Each row is a point on a tangle of strands that fork, close into loops and nearly touch. The rows are in no order.
In the rows, zero is written as 128.
Points whose rows are less than 85.1 apart are linked; no others are. Some points are linked to none.
k715: [136 157 136 132  92  74 156  77 140 146 173 126 112 164 140 128  88 127
 124 115 185]
k402: [188 148 117 107 212 101 144 162  98 158 197 114 106 128 137 111  77 124
 120 119 112]
k553: [ 82 136 140 158 128  59 168  75 174 147 102  86 136 115 168 140 120 135
  80 140 149]
k179: [ 81 158 159 155  62 157 131 125 129 153  46  91 129 115  90 134 117 134
 114 118 170]
k337: [ 55 176 109 161  93 167 148 132 136 119  97 133 163 156 111 178 188 140
 143 158 155]
k669: [156 103 149 134 119  87  81  98 145  84 151 129  94 172 144  66 113 126
 114 102 102]
k750: [123 156 106  81 137  71 185 110 128 177 185 136 115 127 148 138 118 131
 146 124 139]
k46: [172  97  93 135 128  83 127 123 167 107 171  99 121 144 131 118 113 126
 138  96 174]
k289: [ 82 131  97 155 120 171 130 146 147 114  89 114 165 139  92 197 201 141
 136 160 158]
k109: [ 97 102  98  86 135  64 152 135 141 107 176  88 119 113 128 102 125 133
 153 110 131]
k831: [122 132 162 102 180 118 159  95  83 136 172 163 185 131 175 141  81 157
 153 114  91]
k235: [ 84 147 113 167 101  63 177 104 169 126  77  66 142  88 155 139 130 135
 108 142 165]
k147: [165 120 132 131 167 161 138 161  97 148 140 151 131  87 146 105 110 133
 111 154  87]
k802: [120 108 104  73 146  74 140 130 123  92 202 120 125 127 132  93 111 143
 162 115 120]
k560: [157 136 113 128 163  84 148 115 155 177 154 103 106 140 145 128 107 105
 106 102 135]
k18: [168 146 106 116 165 119 147 137 125 162 167 170 131 116 147 139 112 120
 123 130 111]
k401: [101 127 143 108 149 135 140 155  82  97 143 154 143 103 139  95 107 129
 165 131  48]
k407: [109 120 134  89 134 161 116 182  76 107 150 145 140 104 115  93 102 120
 171 109  70]
k418: [122 120 130 104 114 186  90 168  98 110  94 122 132 125  54 123 180 112
 147 165  89]
k386: [ 96 139 149 117 144 193 136 130  74 125 114 167 183 128 136 157 131 131
 167 115  93]
k15: [143 117 110 111 209 116 147 162 130 134 178 120 172  91 172 140  95 165
 124 134 145]
k163: [196 119 134 137 182 183 122 136 127 188 104 120 134 105 127 145 143 129
  68 154 130]
k7: [220 127 111 115 152 186 133 169  94 143 157 166 136 107 126 136 125 145
 150 157 149]
k641: [153  95 122 125 163 181 104 166 134 115  91 105 153  82  97 149 168 151
 105 179 159]
k537: [ 64 132 127 108 107  60 190 114 127 138 141  58 139 103 135 126 101 154
 135 118 166]
k535: [214 144 106 126 186 125 124 169 105 146 198 131 105 137 128 123  86 125
 126 116 143]
k896: [179 109 121 127 145 192 112 171  88  69 142 142 143 122 118 128 145 158
 162 177 155]
k855: [154 148 121  97 161  80 155 117 104 113 181 182 129 116 153 109 117 141
 167 142  68]
k938: [136 197 140  92 105  92 159  91 103 169 182 202 124 143 155 158 108 126
 167 125 130]
k521: [125 110 146 151  63 107 108 128 166 110  62  79  92 149 136 106 134 134
 143  96 142]
k93: [148 119 129 142 110  65  99  77 154  76 144 149  82 164 144  76 136 116
 118 129  99]
k144: [220 112 108 136 116 124 108 133 153 147 150 100  89 174 124 114 111 116
 142  66 173]
k555: [ 37 148 129 188  89  81 104 112 146  72 130 103 125 190 108 120 162 132
 131 145 113]
k315: [109  97 134 117 183 120 109 180 126 163 132  97 137  73 131 108  93 131
 103 108 103]
k996: [ 63 146 170 137 105 142 127  77  93 101 141 168 158 174 150 150 108 121
 116 131 105]
k973: [150  87 146 124 124 173  79 125 152 113  73  89 153 138  71 172 169 136
 115 149 179]
k148: [185 125  88 131 113  70 151 119 158 146 168  88 105 149 133 127 104 116
 149  91 187]
k478: [147 119 122 131 193 135 131 177 122 163 142 116 127  71 151 100 105 131
  96 140  95]
k236: [ 86 114 144 156  98 158 113 110 142 124  82 101 144 141 104 176 147 129
 105 129 176]
k613: [183 143  88 115 187 117 151 160 129 132 169 168 140  96 159 135 121 150
 149 148 129]
k435: [108 164  95 135  98  67 198  85 161 106 142 125 138 127 148 156 125 146
 141 155 191]
k665: [227 133 109 133 161 145 104 155 121 147 179 127  92 151 110 118  99 118
 124  97 156]
k944: [138 121 161 116  96 130  99  93  89 134 172 158 115 171 131  91  82 100
 120  97 104]
k62: [140 124  96 117 133 115 122 136 128  51 172 160 129 137 127 112 132 135
 153 137 123]
k627: [135 125  82 123 121 139 125 151 152  90  96 143  94  89 106  98 196 102
 131 156  92]
k137: [139 118 129 131 152 109 122 115 109  55 179 160 145 146 150 109 104 150
 138 148 101]
k80: [170 150 121 138 138 143 133 107 128 194 122 158 105 129 132 141 133  94
  88 127 116]
k466: [105 146 127 109 103  84 160  81 132 118 179 140 138 158 148 143  98 139
 136 123 178]
k978: [156 147 103 131 147 145 145 116 119  86 128 201 147 117 146 150 159 138
 157 159 107]
k106: [140 107 165 120 107 163  89 106 110 131  96 140 112 133 107 104 151 106
 100 136  87]
k652: [164 111 116 137 165 168 130 130 138 143 120 147 152 102 137 156 143 135
  84 155 138]
k69: [161 139 134 124 162  97 161 138  95  86 165 181 117 106 161  82 106 147
 178 170  60]
k460: [138 145 153  95 105 135 124 108  77 178 191 168 122 166 136 114  65  97
 136  93 111]
k856: [ 63  97 112 163 197 100  89 185 126  89 104  97 137 100 100 138 121 166
 120 141 114]
k993: [ 92 128 107 112 125 111 124 131 125  62 172 137 139 154 125 122 132 130
 164 119 121]
k865: [136 154 105  97  84 152 140 123 114 145 152 188 118 128 126 135 129 104
 158 121 144]
k704: [ 41 143 158 131 127 100 132  81 107  81 159 144 161 182 153 145 119 138
 127 135  99]
k737: [201 100 122 151 149 130  86 144 127  78 165 129 107 136 140  85 115 153
 116 141 156]
k302: [137  98 164 146 122 115  97  94 152 142 131 103 123 169 155 118  96 131
  97  80 150]
k482: [ 60 160  93 116 112 169 145 173 124 131 110 128 157 117 109 165 166 125
 194 112 152]
k681: [ 66 121  88  96 115  56 177 137 136  85 164  69 126 121 121 124 143 142
 180 120 149]
k906: [ 86 101 132 135 176 152 113 163 126 137  89 122 153  74 123 157 136 142
  94 139 106]
k347: [ 81 107 102 163 190 139 100 199 122  89  99 107 151  99 101 155 156 174
 127 164 120]
k577: [128  87 104 101 165  73 135 145 147 126 186  73 136 110 132 109 100 144
 132  94 150]
k965: [144 138  81 102 176  74 164 150 159 173 152 114  99  89 139  99 134 102
 121 129  99]
k970: [ 77 132 151  87 167 121 153 133  97 186 142 144 158  89 164 127  92 119
 119 117  62]
k803: [105  99 174 113  97 157  89 135 138 185  23  95 105 118  90 136 147 121
 117 116 125]
k103: [208 149 138 162 183  94 109 104 130 136 163 140  90 164 141 127 105 122
  86 121 110]
k224: [ 85 110 142 132 138 164 107 129 136 158  45 113 136  96  89 171 176 119
  90 159 117]
k467: [149  93 160 115 120 170  97 143 148 208  55  84 119 116 108 138 140 125
 101 101 139]
k602: [ 33 153 118 180  95  57 140 120 153  80 114  75 130 159 109 126 147 142
 141 145 133]
k2: [154 106  78 106 155 130 128 184 146  92 170 122 134  92 125 109 123 138
 157 122 154]
k182: [ 95 108 174 104 124 205  97 146  59 143 104 137 166 136  75 161 123 127
 135 131  98]
k61: [136  86 157 157  76 111  99 122 166 118  86  74 116 166 148 126 107 147
 128  76 166]
k323: [115 117 170 109 157 155 136 113  76 143 173 163 190 140 161 149  62 139
 137  97 104]
k480: [ 96 109 140 149 163 106 128  92 150 130 133 130 160 123 168 155 118 132
  71 134 126]
k570: [157 159 110 124  61  91 156 128 140 159 127  79 103 127 128  88  90 111
 159  94 176]
k304: [192 139 117 107 116 179 135 127 106 102 107 193 124 112  96 129 180 122
 155 194  93]
k55: [170 116 143 157 176 168 140 117 112 136 122 165 159 109 155 153 127 149
  82 178 110]
k789: [ 71 132 141 158 139  92 157  74 167 140 114 123 153 121 171 165 125 129
  70 146 148]
k950: [119 120 162 120 161 150 153 186  72 123 141 147 131  78 145  78  86 136
 169 148  48]
k691: [ 80 141 116  91 128 164 115 195  78 113 127 143 140 109 100 105 139 118
 198 107  65]
k291: [112 156 135 187  61 105 137 115 156 108  29  60 140 118 134 141 125 157
 118 124 171]
k598: [ 98 122  97 150 113  60 161 107 175 109 109  83 125 103 148 133 145 118
 122 136 156]
k197: [189 117 120 141 132 111 106 130 179 141  88 122  71 139 146  81 161 122
 106 121  95]
k394: [141 111 119 125 162 104 130 102 140 127 187 133 157 147 153 148  92 140
 107 112 155]
k107: [137 110 169 163  97 110 114  94 172 152  94  90 118 176 168 134 102 145
  98  88 164]
k295: [230 118  88 140 124 128 102 132 164 107 127 152  77 125 108 104 171 126
 123 144 143]
k298: [ 72 135 131 165 113 124 146 111 168 154  49 107 128  87 138 153 159 115
  85 146 139]
k726: [ 80  80 114 139 184 116  93 189 132 127  95  89 133  78  97 135 104 150
 120 107 131]
k549: [ 76 149 136  80 107 112 171 118 118 161 171 118 155 127 143 137  78 135
 152 102 176]
k169: [155 142 106 132  76 132 132 110 154 147  94 147  81 119 117 105 168  87
 130 133 141]
k59: [106 144  99 151  84 132 166 113 156 117 105 116 143 115 133 158 134 119
 129 136 193]
k79: [147  94 138 115 131 130  83 156 111 101 160 116 115 123 119  68  98 124
 129  98 110]
k690: [205 113  82 141 158 154 131 145 158 158 143 123 128 114 121 152 135 127
 107 118 180]
k966: [178 109 129 148 148 172 127 163  98  65 126 144 124 110 133 118 163 153
 150 215 131]
k118: [158 104 147 131 110 169 104 109 139 170 105 117 128 140 121 136 132 114
  98 105 159]
k875: [140 101 114  90 148 104 112 159 114  88 197 120 127 123 129  80  93 137
 152 107 123]
k31: [107 106 133  86 120 162  99 185  86 134 139 129 119  97  93  89 105 104
 153  91  86]
k327: [ 71 133 132 134 129 162 114 140 123 140  51 125 138 114  82 164 202 116
 111 179  84]
k278: [111 184 123 143  51  82 168  86 144  80 126  99 132 144 109  98  98 142
 141 127 176]
k918: [ 84 132 128 135 135 155 147 107 138 141 119 151 169 120 154 187 131 126
 105 132 157]
k362: [185 118 152 141 125  84  86  91 157 123 150 122  82 203 157  88 101 130
 109  83 117]
k34: [ 77 115 162 116  97 176 100 131  98 162  95 127 130 123 100 141 124 107
 109 113 125]
k112: [183 127 111 111 141 187 129 158  91  97 151 176 148 118 127 133 130 149
 174 141 140]
k980: [220 104 123 125 117 158  87 129 132 136 158 130 107 165 105 115 117 123
 127  94 172]
k221: [164 121 135 119 142 180 143 146  95 137 121 174 134  93 127 113 135 125
 131 161  78]
k720: [ 49 154 126 118 118 135 152 127 127 141 100 149 134 102 138 143 149 106
 124 142  99]
k763: [124  98 165 117 128 121  86 166 152 185  68  90  82 123 137  86 111 129
 114  73  77]
k573: [111 105 143 101 108 146  87 158 111 156 116 117 101 104 104  82 115  98
 130  86  92]
k606: [170 134 150 129 110 148 124 103  88 156 138 184 102 139 120  95 115  93
 109 134  59]
k140: [ 86 114 112 115 151 106 122 135 127  54 183 117 170 162 131 147 117 158
 165 108 150]
k843: [155 148 114 131 152 177 144 104 111 103 113 195 173 124 145 183 166 147
 161 151 134]
k516: [148 121 170 127  85 174 104  63  99 115 110 175 131 172 104 144 153 107
  99 165 116]
k195: [173 133 126 120 141 119 119 130 110 146 156 160  97 121 128  80 110 101
 117 128  73]
k940: [182 120 119 118 133 132 115 163 154 187 110  85  79 135 128  89 120 100
 131  67 117]
k422: [141 132  83 119  96 136 139 129 153 119 121 154 106 112 117 124 163  99
 136 135 145]
k139: [140 107 185 166 165 157 159 134  88 132 128 157 136  99 157 103  91 143
 107 180  56]
k974: [118 174 118 141 103  67 174  70 161 130 148 160 116 136 152 152 124 132
 113 157 168]
k192: [123 105 129 168 134  63 122  65 183  79 133 111 128 156 164 131 133 137
  94 129 149]
k141: [ 97 119 167 121 150 210 116 149  62 123 111 148 194 137 105 172 128 155
 162 127 102]
k578: [ 88 120 103 144 168 164 112 179 125 108  94 123 160 107  97 169 178 155
 135 157 113]
k719: [136 188 132 103  78  93 174  97 124 167 183 144 115 150 123 122  76 130
 144 117 181]
k245: [181 145 130 135 112 117 117 114 165 174  87 132  56 150 144  89 156  99
 109 111  93]
k792: [ 59 135 123 105 121 148 116 170 104 126 116 132 130 109 103 127 139 108
 153 114  88]
k423: [112 121 159 144 181 122 159 133 102 115 132 154 152  90 172 106 100 147
 113 168  46]
k806: [116 173 146 112  57 180 140 101 122 174  80 158 101 119 104 111 147  96
 111 147 146]
k579: [116 115  66 111 132 131 132 185 151  79 143 117 128  98 104 116 155 121
 173 119 137]
k28: [ 40 182 121 113 123 152 152 151 113 138 116 130 171 124 134 166 139 131
 191 108 154]
k82: [188 121 136 109 130 195 144 146  92 121 102 169 131  96 103 114 160 124
 149 205  91]
k777: [134 157 134 105 134 130 150 104  82 103 153 201 149 133 144 123 116 126
 199 119  81]
k770: [156 132 125 118 211 111 145 165 112 171 170 109 125  99 153 102  87 125
  99 130  94]
k735: [ 58 102 140 158 191  99 107 135 126  81 130 112 169 123 135 160 111 166
  97 137 106]
k48: [108 136  95 105 123 199 137 158 125 125 103 142 163 116 106 179 181 127
 168 130 154]
k576: [162  99 136 129 157 174 110 140 151 199  80  98 136  96 115 148 150 127
  79 124 144]
k543: [162 125 159 145 110 108 100  77 146 145 150 124 104 198 152 114  94 123
 103  84 151]
k659: [ 89 150 154 104  88 121 130 110 114 164 142 136 114 131 135  95  95  96
 120 106 123]
k801: [134 133 108 145 107  90 121  88 154  85 126 165  93 138 135 102 159 103
 114 151 103]
k969: [183 101 153 151 161 153  91 129 129 138 113 120 123 121 138 107 134 143
  77 142 115]
k357: [140 108 169 120 134 180 123 122  71 127 168 167 167 149 136 133  72 132
 130 112 100]
k832: [113 104 107 165 101 144 106 137 155  89  82  81 128 141  80 158 186 128
 138 133 167]
k748: [139 116 161 112 106 187 119 104  74 155 149 178 152 152 128 140  97 113
 113 114 110]
k983: [ 89 164 115  92  96  95 164 105 128 117 162 154 125 138 143 122 119 120
 161 132 146]
k841: [180 126 136 125 143 112 137 154  87  90 184 172 104 120 145  70  91 136
 166 155  78]
k775: [ 86 138 155 111 161 120 152  87  94 111 151 165 181 140 171 151 107 142
 148 125  87]
k131: [128 142 143 126 131  58 143  51 124 108 192 183 129 173 163 155 111 144
 115 144 121]
k705: [ 71 113 104 146 139  91 104 153 149  67 121 102 114 120 104 106 157 124
 134 130  95]
k338: [208 172 115 122 151  72 125 132 127 140 201 152  74 149 113 138 114 105
 135 112 111]
k219: [146 114 136 133  73 135 110 113 173 127  45 108  85 135 117 107 189 116
 125 132 130]
k943: [ 50 152 135 166  86 139 140 129 129 122  93  98 155 137 102 169 121 141
 125 126 181]
k566: [123 129  86 126 162  98 156 127 167 110 132 150 135  93 156 139 155 128
 118 152 117]
k461: [ 50 157 136 176  88  46 142  98 161  79  85  64 115 141 127 109 135 142
 123 142 133]
k759: [124 148 158 159  84  76 152 105 172 159  69  66 115 135 169 106 100 147
 106 103 141]
k176: [ 71 141  92 142 108 115 161 130 156  97 120 117 146 124 133 162 153 123
 145 137 160]
k869: [123 158 151 147 115  49 176  96 164 181  90  44 114 132 173 107  95 145
 101 110 142]
k355: [154 121  70 124 100  75 174 132 154 133 158  81 133 112 137 140 114 119
 160 112 200]
k791: [ 47 132 136  80 125  80 183 119 118 155 161  88 144 106 145 131 100 152
 145 112 151]
k794: [ 80 136 180 129  68 161 103 125 122 170  26  94 103 126  84 125 137 122
 119 122 139]
k340: [ 66 146 128 126 107 175 151 134 122 137 124 123 182 136 132 193 112 140
 151 101 199]
k994: [115 154 116 142 117 110 156  86 156 145 124 166 124 122 155 154 139 111
  98 153 145]
k299: [156 106 175 166 166 173 144 118  95 139 108 154 149 101 147 131 120 146
  83 194  79]
k589: [ 82 120 159 130 170 150 143 146  91 134 101 154 157  80 145 130 113 135
 119 147  38]
k917: [125 191 129  81 112  75 184  97 111 181 195 156 113 140 142 143 103 142
 159 120 157]
k595: [145  97 125 140  79 147  85 115 145  73 113 110 106 168  93 116 162 123
 142 112 162]
k260: [ 94  98 152 112 120 100  85 154 137 156  98  92  92 110 123  75 105 110
 131  74  88]
k674: [206 140 100 154 160 132 139 134 136 112 136 191 117  98 143 147 159 149
 113 190 115]
k250: [ 77 133 103 151 157 174 114 166 124 119 103 127 185 139 100 192 189 164
 159 143 129]
k313: [137  96 126 129 152 180  82 177 117  92 102  96 150 124  63 153 164 157
 130 173 151]
k333: [168 109 153 123  88 149  78  96 110 120 156 150 108 184 118  99 106 110
 118  95 137]
k544: [156 111 129 173 138  65 142  95 185 150 111  64 128 159 181 146 108 139
 101  98 166]
k73: [ 93 137 139 122 108  54 177 103 140 175 122  47 124 108 146 105  93 142
 115 105 151]
k800: [ 42 150 134 145  90  83 118 110 128  65 158 111 123 190 115 113 136 129
 148 132 120]
k238: [122 146 143  88 140 128 147 120  87 186 176 160 138 135 149 119  78 102
 128 107  88]
k136: [ 93 129  99 116 139  66 165 107 166 110 144 120 124 109 149 125 147 121
 123 143 126]
k409: [208 114  94 131 122 119 105 139 176 121 100 132  67 113 118  76 178 116
 127 133 110]
k911: [125 108 112 105 117 195 117 147 123 129 111 131 157 119  93 175 161 122
 136 132 164]
k359: [219 157 131 153 156  72 104 114 127 116 192 155  75 163 125 123 111 121
 114 123 106]
k772: [ 94 102 133 141 170 119 102 146 116  50 172 114 173 152 131 146 101 173
 132 124 139]
k867: [107 138 116 180  76 119 150 110 161 115  69  79 147 117 131 160 135 131
 114 132 197]
k924: [135 180 136  90 112  56 157  91 105 166 193 175  86 146 138 118 112 112
 140 134  89]
k538: [ 18 153 160 138 107  69 130  91 117  78 152 105 130 182 129 118 122 139
 126 136 110]
k756: [ 56 135 151 153 105  44 147  70 156  84 119  81 117 148 150 110 126 146
 109 135 141]
k597: [ 94 123 167 124  97 185 111  94  83 123 131 161 156 161 126 157 115 119
 113 127 124]
k51: [105 102 149 141 163 114 111 117 112  60 172 137 163 146 148 129  94 155
 112 137 104]
k324: [151 131  89 125 118 122 128 122 144 108 128 174  98 108 125 108 164 103
 124 148 103]
k281: [126 100 174 119 117 160  71 109 128 125  55 110 121 139  86 129 170 123
 101 151 104]
k393: [ 78 150 102 123  59 165 123 172 117 117 111 109 114 136  70 123 164 105
 179 120 148]
k42: [ 95  89 148 163 195 119 105 148 123  96 127 113 160  95 150 143 104 168
  82 152 117]
k276: [ 90 171 108 109  87 163 153 125 121 119 124 166 136 134 127 145 146 111
 163 129 151]
k74: [ 39 126 146 105 170 125 135 152 100 156 106 137 160  79 140 142 108 126
 125 123  59]
k471: [112 138 132 142 114 152 143  90 139 149 102 167 136 119 146 161 151 112
  83 152 134]
k185: [ 97  99 145 119 166 138 109 175  97 137 126 123 138  80 125 108  91 132
 115 121  79]
k391: [155 156 136 105 126 117 143  99  95 145 180 205 142 144 148 144  98 122
 164 118 101]
k130: [197  94 156 108 110 163  69 144 130 144 121 109  89 160 113  73 124 124
 129  85 115]
k441: [100 126 109  92  87 191 100 179 101 119 112 127 126 135  55 126 173 105
 176 124 117]
k895: [150 117 112 146 156 151 125 166 116  72 119 143 121  91 135 107 161 145
 126 188 105]
k312: [140 144 107 104 170  83 158 114 137 164 179 142 126 125 151 138 114 122
 115 126 116]
k413: [165 127 109 126 190 134 142 151 119 106 166 158 168 103 169 145 109 163
 144 144 144]
k165: [215 116  93 120 155 186 125 154 129 156 147 148 142 115 112 156 138 136
 118 143 179]
k762: [240 117 126 159 172 136  97 138 158 133 130 108  87 166 137 116 131 146
  98 116 153]
k963: [135 192 139 125  64 155 150  96 124 189 117 170  98 132 119 116 115  99
 109 134 158]
k390: [102 139 144 119 128 124 142  79 104 112 161 178 160 158 165 152 104 129
 123 130 118]
k731: [174  95 149 116 148 188 114 191  84 120 107 115 125  84 114 110 147 137
 143 209 127]
k749: [101 150 126  90  92 164 158 140 114 171 159 133 156 127 133 148  82 117
 156  92 193]
k414: [120  98 110  97 159  86 151 118 141 133 193 101 151 132 142 137  96 148
 129 101 162]
k981: [228 132 148 169 185 124  96 111 146 133 129 120  89 180 152 123 118 147
  78 119 128]
k534: [106 121  73 112 103  67 184 136 149 103 150  74 140 104 132 139 129 130
 173 123 185]
k204: [107 118 126 176  63 130  98 139 150 103  44  58 116 163  75 149 176 140
 153 131 168]
k190: [ 83 151 114 129  81 150 121 124 114  93 115 154 111 153 104 118 178  98
 144 149 100]
k569: [ 97 152 115 194  55 110 122 134 145  93  48  54 128 141  97 139 150 145
 148 126 172]
k522: [ 53 158 121 171 109 101 171 105 169 128  70 100 144  93 142 157 141 127
  93 155 155]
k11: [220 140 100 124 134 159 131 135 128 132 121 195 114 102 111 147 175 128
 130 186 118]
k666: [ 88  96 183 121 115 180  73 123  78 139  98 124 145 145  81 152 119 124
 106 119 114]
k882: [ 17 167 126 102  95  82 150 148 109 104 159  91 134 154 101 110 124 148
 192 116 125]
k977: [152  94 133 140 133 167  66 160 126  60 110  92 129 147  64 125 172 151
 135 160 154]
k184: [ 87 158  80 137 105  84 184 109 165  78 137 126 138 137 141 156 156 133
 162 150 172]
k493: [164  95 144 121  82 163  77 107 121  96 130 131 107 171  96 104 142 115
 131 107 148]
k496: [151 141 134 129 107 108 127 136 165 188  92  97  67 141 151  80 127  95
 124  87 104]
k446: [169 173 122 100 144  55 150 106 115 167 206 145  74 155 125 134 109 106
 132 112 109]
k382: [ 88 142 118 111 113 178 119 157 110 130  74 142 130 111  79 140 201 103
 142 168  71]
k769: [154 166 141 126 103 105 127  97 130 183 148 144  79 163 137 101 101  89
 117 101 130]
k149: [198 146 117 143 176 160 140 124 127 191 109 156 111 108 129 145 149 108
  74 156  97]
k891: [144  99 173 134 103 147  81 105 139 151 107 112 114 165 136 112 117 127
  99  85 129]
k54: [142  98 127 105 123 198 110 142 114 144 139 135 160 122 109 162 127 126
 126 111 168]
k32: [157  97 168 113 146 154  76 170 122 184  91  94  95 116 121  80 115 124
 105  88  82]
k38: [131 117 165 112 108 171 114 117  83 160 113 158 120 120 116 101 122  92
 105 131  60]
k610: [239 114 101 154 149 127 101 129 163 122 141 135  93 141 119 123 148 138
 111 131 166]
k559: [177  90 165 107 129 171  66 161 118 174 115  93 106 140 109  90 107 130
 115  74 116]
k951: [ 89 146 143 109  77 172 130 124 114 169  92 141 111 109 110 119 141  93
 114 131 124]
k565: [172 144 110 154 164 137 152 113 127  82 116 201 144 105 157 156 163 157
 130 192  99]
k633: [133 122  89 125 150 153 124 181 126  70 129 135 132  99 113 115 164 142
 152 156 119]
k686: [155 135 122 103  94  96 114 103 111 102 182 183  92 154 123  89 112 100
 149 122  95]
k905: [134  99 104 154 107 149  86 141 147  58 112  96 123 166  70 135 189 135
 142 137 158]
k296: [154 178 120 112  78 143 145 117 117 187 154 171  99 140 118 133 106  96
 136 114 164]
k605: [134 155 128  75 142  64 165  91  96 151 194 175 116 136 155 120 119 139
 162 125  80]
k350: [189 136 137 136 148 118 136 154  87 131 171 163  91 113 134  66  93 116
 136 155  58]
k561: [176 103 111 146 158 113 113 118 156 119 172 116 134 143 138 131 104 134
 105 104 168]
k376: [ 67 138 147 125 115 190 130 121 108 140 116 142 178 142 131 190 129 135
 126 116 164]
k699: [156 112 156 137 166 168 155 185  74 153 140 141 123  78 157  89  94 131
 142 167  75]
k301: [169  92 133 116 144 186 102 129 149 138  89 107 163 108  88 170 165 131
  99 161 174]
k399: [156 105 168 118  89 151  80 103 162 114  45 111 105 160  98 121 191 119
 118 154 120]
k475: [156 115  86 130 108 115 119 140 178 111  80 128  73  93 116  78 188  98
 130 133 101]
k626: [193 106 113 131 142 149 122 167 160 190 104  67 103 131 129 122 120 112
 124  66 153]
k468: [ 81 121 146 132 101  53 123  79 151  87 142  99 103 157 143  93 122 125
 122 117 128]
k584: [ 73 165 120  80 114 114 152 118 105 110 150 162 139 135 145 119 134 115
 183 121 106]
k384: [ 68 124 142 136  91  84 106 114 135  77 138  98 108 161 118  99 118 116
 139 105 131]
k629: [ 78  94 113 111 173 107 124 175 142 150 121  96 146  67 122 138 103 132
 120 101 121]
k998: [117 119 132 103 101 171 124 126 111 144 164 145 155 144 128 151  92 119
 136  92 172]
k656: [ 88 165 136  99 135 131 147 115  77 102 144 175 160 139 145 118 132 119
 205 112  70]
k989: [195 137  94 165 150 101 130 108 167 137 141 163 101 127 139 148 152 119
  95 144 136]
k675: [ 79 122 153 158 112 136 112 107 158 145  26 103 114 111 113 153 184 121
  89 149 120]
k506: [ 69 126 145 151 103  88 133 111 152 137  86  84 120 111 137 125 114 123
 111 112 145]
k257: [218 108 123 133 168 170 107 159 150 179 114  83 110 141 117 126 128 128
 103  93 160]
k712: [105 144 144  97 147 109 151 116 103 195 154 146 130 113 158 110  95  94
 104 118  69]
k262: [105  98 125 129 198 126 127 160 136 123 145 112 178  87 153 153 100 160
 103 126 136]
k658: [207  93 153 131 146 176  90 125 153 171  99  95 128 154 118 136 136 142
  87 109 158]
k100: [ 68 187 117 135  96 165 150 121 120 107 115 158 158 159 129 161 166 130
 166 140 148]
k119: [104  99 155 113 149 114  90 156  96 118 145 114 124 104 121  77  85 125
 119 108  70]
k497: [200 136 104 140 108 100 138 130 151 166 143  79  95 165 135 128  98 104
 150  70 186]
k209: [134 130 118 147  65 117 127 118 169 124  67 103  87 123 130  98 153 109
 137 116 148]
k58: [ 76 101 120 150 164  98 123 118 162  92 131 104 157 119 141 157 127 143
  98 129 140]
k879: [126 105 125 137 120 112 110 120 162 127 116 109 112 123 135 107 129 113
 110 103 130]
k852: [187 140 125 127 146 155 133 123 104 170 158 178 129 131 133 144 110 113
 111 129 111]
k859: [138 100 136 150  99 164 117 103 163 134  68  92 145 134 104 177 169 128
 102 136 196]
k174: [123 145 141 126 150 195 147 105  91 119 100 181 188 124 143 179 157 139
 156 141 107]
k231: [131 142 129 129 127  58 152  85 154 165 156  97 105 151 154 116 109 120
 108 110 149]
k618: [ 55 175 112 126 108 149 170 140 131 120 126 118 183 136 132 181 127 147
 181 108 196]
k784: [ 75 160 127 171  70 143 141 146 122 137  55  72 146 109  81 152 115 140
 132 121 182]
k771: [192 101  85 136 173 137 123 176 152 127 162 106 125  97 128 114 119 138
 122 120 168]
k523: [145 110  93 150 159 139 132 128 165 102 119 141 143 101 140 151 159 136
  94 151 146]

A fork is a point with three links, a tip a point with one. Leave the first point through the second and follow the links. Name the first fork or tip that comes.
k943, k784: k163
k911, k48: k905
k806, k951: k147
k238, k712: k652
k176, k184: k759

A piece is two or more points that can be reached from each other along the links. Count, over all rows, the pieces, the separate loops (a circle has one, a figure eight two, a Y none), the forks (points with three links) and the tips (points with one).
pieces: 6
loops: 14
forks: 20
tips: 4
